A landscape with many valleys, sampled at points; each row gives a point and its height.
From any point a ball rolls to the lowest of the 2 points nearest to it. It stops when none of these is lower. Distance is the straight distance between rows; heights are no part of it.
<267> (h 578): [ 93 118  99 106 103  72  93  99 127  81 119  91 111 128 144 113  83  93
 117 119 110]
<666> (h 395): [ 93  94 102 120 118 157 104 119 100 111 102 112  92  89  45 108 119 120
 101  79 101]
<706> (h 399): [ 92  74 113  91  98  90 102  76  69  89 117  99  80  75  64  94  93  95
  59 111  83]
<381> (h 199): [113 134 119  74 129 100 119 117 106 110  75 134 140  84 102  91 125  87
 118 109 113]
<250> (h 419): [ 98  92  86  87 113  60  91 115  97  52 140 117  76 109  89  81  79  79
  72 106 107]
<6> (h 444): [ 90 108 102 113 114 126 112 113 109  99  85 118  71  82  36 105 113 110
 108  93 101]
<171> (h 310): [111 108 140 101 106 113 111 124 116  89  73 141 114  89  74  97 111  71
 129  92 118]
<507> (h 268): [109  72 128 107  82 111  92  54  60 122 101 101 100  91  96 116 100 113
  79 111  80]
<194> (h 555): [112 102  91 123  88 106 106 114 115 101  58 119  52  93  65 126  79 118
 106  78  93]
<978> (h 503): [115  81 108 109  72  79  94  80  89 102  81 113  80 105 102 103  69  80
  73 106 111]
<637> (h 685): [ 98  98  88 103 105  89  77  99 101  87 171  74 107 129 143  93  78  84
 107 124  91]
<763> (h 446): [ 89 132  99  82 120  85  99 110 118  93 109 103 127 109 123  84 110  87
 119 113 115]
<734> (h 577): [ 94 110 105  55 114  65 104 101  85  95  92  89 132  98 138 103 101 119
 100 100  99]
<943> (h 519): [104 136 109  88 102  75  93 106 112  91 112 102 132 131 156  99 100  87
 119 138 109]
<996> (h 629): [104  95 100 128  90  84  83  94 118  81 143  88 107 125 127 111  78  83
 113 126  95]
<393> (h 306): [106 114  97  96  87  99 126  97  61 103  68 125 133  87 105  87 116  70
  66  97 103]
<245> (h 513): [ 86  97  82  97 102 114 109  89  65 100 122  84 100  84  95  76 121 101
  74 116  88]
<280> (h 606): [120  65 107 137  66 118  88  77  91 110 111  93  73  95  93 114  92  92
  88 106  96]
<320> (h 518): [ 98  94 114  54 113  77 118 110  79  88  86  99 133  93 116  87  92 105
  90  77 115]
<45> (h 623): [119 101 110 116  78  94  94  93 124 105  59 109  97 124 119 115  76  90
 110  76 108]
<188> (h 154): [ 84 115 105 104 113 124 113 111 123 111  90 107  89  78  82 100 111 113
 111 111 104]
<252> (h 452): [100  90 131 100  99  95  96 104 127  76  99  95 114 115 118 119  83  84
 131  93 108]
<189> (h 359): [109 100 100 121  76 111 107  83  68 112  87 116 128 105 100  89 107  69
  74 100  97]
<591> (h 520): [102  93 120  97  89  59 114  82  80  83 105 126  85  89  86 107  91  71
  54 125  86]
<226> (h 537): [126 100  92 113  77  82 104 116 117  81  50 114  66 104  85 116  65  96
 106  82 103]
<138> (h 628): [ 84 102  54 108 104  86 127  95  85  92 127  99  74 100  96  79 123  70
  60 127  82]
<406> (h 538): [120  99 116 116  73  77  92  48  93 119  77 115  95 127 121 109  72  95
  78 113 112]
<948> (h 165): [102  94 139  88  93 107  87  67  72 120  94  93 109  91 107 131 114 123
 106 126  83]
<795> (h 587): [103 110 107 120  73  84  93  67  94 108  98 113  97 114 127 102  91  88
  92 127  93]
<32> (h 406): [ 90  67 111  69 110 111 126  95  69 123  71  93 136 110 118 138  98 117
  98  54 103]
<926> (h 709): [ 88 111  86 100  87 114 112 100 111 125  71  89 122 108 137 112 106 108
 116  92 109]
<961> (h 62): [ 80 121  90 110 112 117  94 109 136  88 110  86  83  96  84  97 106 115
 124 118 108]
<336> (h 636): [110  66  98 152  70 147  93  82  84 102 121  85  80  87  91 100 110  73
 106 102  90]
<332> (h 252): [113 132 111  76 105  98 129 109  73 110  60 138 137  93 111  96 124  90
  98 102 107]
<384> (h 647): [116  93  84 118  88 106  98 111 121 106  61  89  93 131 114 130  80 100
 131  61 108]
<462> (h 259): [105 121 137  80 130 122 109 124 132 118  81 131 131  90  83  94 117  83
 145  98 123]
<651> (h 645): [ 94 116 112  54 122  89 103 101  95 119 100  89 134 104 133  98 124 128
 123 108  95]
<936> (h 204): [ 86  75  98  89 100  95  58 101 104  80 144  82  77  90  67  68 100 109
  99  76 103]
<653> (h 607): [ 95  87 108  72 116  83  80 102 100  76 126  72 127 119 138  90  93  95
 113  87  98]
<55> (h 378): [ 98 126 115  85 103  78 108 115 109  89  94 108 105  96 104  96  95 105
 103 107 115]
<865> (h 713): [ 83 112  61  99 110  77  78  94 108  89 164  78 107 116 127  72 104 100
  96 126  88]
<243> (h 353): [108  96 143  90  95  97 104 112 114  92  61 131 108  96  87 114  87 102
 126  84 118]
<68> (h 712): [ 82 115 110  82 123 107  93 102 125 120 104  83 117  96 117  95 116 125
 129 119 101]
<468> (h 313): [112  62  92 101  98  88  76  98  85  75 160  78  73  99  76  91  76  90
  85 107  92]
<617> (h 338): [ 94  72 112  95  88 112  94  70  54 109 125  87  86  74  83 107  99 126
  68 113  79]
<884> (h 195): [ 83 110  77  95 103  80 100 106 123 102  92  95  65  85  77 103  75 138
  90 105 102]
<661> (h 275): [119  78  78  82 103  73  99 120  89  88 114  78 101 101 122  92  76  87
  81  91 109]
<269> (h 654): [ 97 110  88  95 107 124  95  96  74 113 126  76 132  96 130  85 143  93
 112 125  84]
<749> (h 278): [ 97  79  89  96 106 128  78 128 100 100 109  83  66  89  61 101  93 150
 102  59  93]
<419> (h 581): [103  99  85 125  98 137 109 124 110 124  65 111  82  96  71 128  92 136
 104  72  92]
<36> (h 485): [101 114  90 126  92 122 123 102 107 108  71 121  61  94  56 110 119  86
  89  99  93]
<355> (h 467): [ 97  65 120  59 113  86 111 102  86 103  72 102 134  98 116 114  88 105
  97  56 106]
<932> (h 273): [106  53  89  84 106 119 114 125  68 101  91  73 120 109 104 112  97  77
  90  48 104]
<765> (h 517): [113 101  87 126  83  91 113 108 115  81  72 120  64 105  72 112  94  74
  87  95  95]
<887> (h 582): [ 95 101  83 106 110 133  97  95  68 104 134  83 122  95  95  57 153  98
  92 110  84]
<312> (h 794): [ 88 142  88 129 105 125 118 108 135 121  83  98 110  95  96 108 130 100
 132 127 105]
<828> (h 539): [ 97  91 113  86 120  97  80 129 126  68 136  84 119 117 125  87 102  88
 132  90 120]
<235> (h 530): [ 91 116  87 114  99 105 113  72  88 101 116  96 100 101 103  99 137  89
  79 149  75]
<685> (h 627): [ 84 127  73 111 107  83  97  82 102  92 143  79  97 108 126  92 123  96
  88 150  81]
<265> (h 574): [ 91 108  85 102 102  68 130  83  86  86 100 117  78  95  84  93 115  73
  55 128  80]
<652> (h 145): [ 71 123  72  95 113  97  87 113 144 102 103  84  63  98  78  94  96 145
 114  99 105]
<848> (h 754): [ 95 138  82 125  93 118 112  98 123 118  86  86 103 101 137 109 110 102
 119 125 101]
<578> (h 475): [119  83 106  88  85  61 109  97  71  83  98 112  99  92  90  97  65  71
  62 102 111]
<847> (h 92): [ 90  72  82  75 104  96  60 106  94  93 147  71  92 101  95  58  99 105
 100  49  92]
<832> (h 240): [ 85 118 108  74 117  63 110 110 111 110  78 116  78  81  73 106  80 143
  97 100 108]
<105> (h 224): [ 88  84  69  66 105  85  71 108  87 111 117  63 102 109 106  66  97 122
  77  49 104]
<953> (h 365): [102  85 105  88 107  73  75  97 103  73 145  97  88 100  96  83  75 103
  91 106 103]
<232> (h 597): [117 112  97 124  74  88 101  79 113 120  47 140  88 129 108 110  75  93
  95 102 118]
<347> (h 659): [113 124 108 115  86  91  93  67  89 105 116 105 121 110 138 114 115  94
 111 149  83]
<482> (h 672): [108  87  85 111  93 113 107 116 106 112  83  80 102 106 125 117  87  99
 117  78 103]
<165> (h 398): [100  95 142  76 100  83 101  95 118  91  71 110 119  96 124 109  89 100
 120  88 114]
<221> (h 758): [ 87 130 101 102 127 132 105 111 136 118  91  84 116  93 109 102 113 120
 153 124 108]
<504> (h 215): [ 82 100  98  85 110 111  79 115 128 104 113  88  71  82  72  83 100 151
 111  72 100]
<166> (h 336): [ 97  78  87 115 110 153  92 117  90 115 113  89  89  93  49 105 113 144
 103  58  85]
<526> (h 357): [ 93 111 119 119 123 153 121 106 105 146  88 122 119  82  76 119 127 130
 114  98 101]
<935> (h 734): [101 130  99 113 103 104  84  86  95 104 133  83 140 113 144 100 140  91
 129 141  85]
<747> (h 495): [111 108 127  86 110  92  94 121 125  65 109 109 120 112 114  88  94  66
 121 101 128]
<453> (h 453): [114  82  94  99  89  61 101 121  92  63 115 108  88 100  80  81  71  62
  60 106 106]
<58> (h 254): [ 81 124 112  93 126 141 116 116 113 122  96 117 117  73  72  95 132 117
 120  96 105]
<486> (h 579): [127  86  89 144  72 113  90  72 114 115  91 100  67 114  93 110  89  80
 105 101  98]
<502> (h 335): [ 92  72 100 103 110 127 122 107  68 117  82  89 129 100 100 119 105 107
  90  56  97]
<519> (h 439): [101 115  99 121  78 111 105  65  76 111  92 117 105  99 108  94 134  75
  86 126  81]
<405> (h 307): [ 88 121 121  68 117  70  91  91 117  98 106 111  97  93  89 100  88 128
 106 114  98]
<124> (h 266): [ 99  48 113  96  95 109  77  95  90  78 138  86  71  77  61  84  92 104
  87  91  93]
<17> (h 454): [ 92  95 100  91  95  96 116  88  57  92 102 110 101  70  83  91 110 106
  65 114  92]
<645> (h 217): [112  73  88  88 109  99  97 115  86  83 100  71 109 114 126  96  89  76
 109  59 102]
<127> (h 576): [115 116  88 133  76  90  98  90 142  97  60 128  65 127  94 120  86  97
 106 101 115]
<95> (h 305): [ 96  92  60  71 107  75  95 115  81 104 122  64 102  96 118  66  77 108
  67  78 102]
<60> (h 557): [140  95  83 151  72 108  95  97 128 101  64 117  57 114  87 117  80  94
 118  87  95]
<939> (h 613): [ 94 112 100 120  87 137 117 112 102 126  63 119 103  92  88 119 107 117
  95  88 104]

Where does a ball stop that starts at each point below?
<221>: <645>
<747>: <381>
<887>: <948>
<312>: <60>
<347>: <847>
<865>: <381>
<265>: <847>
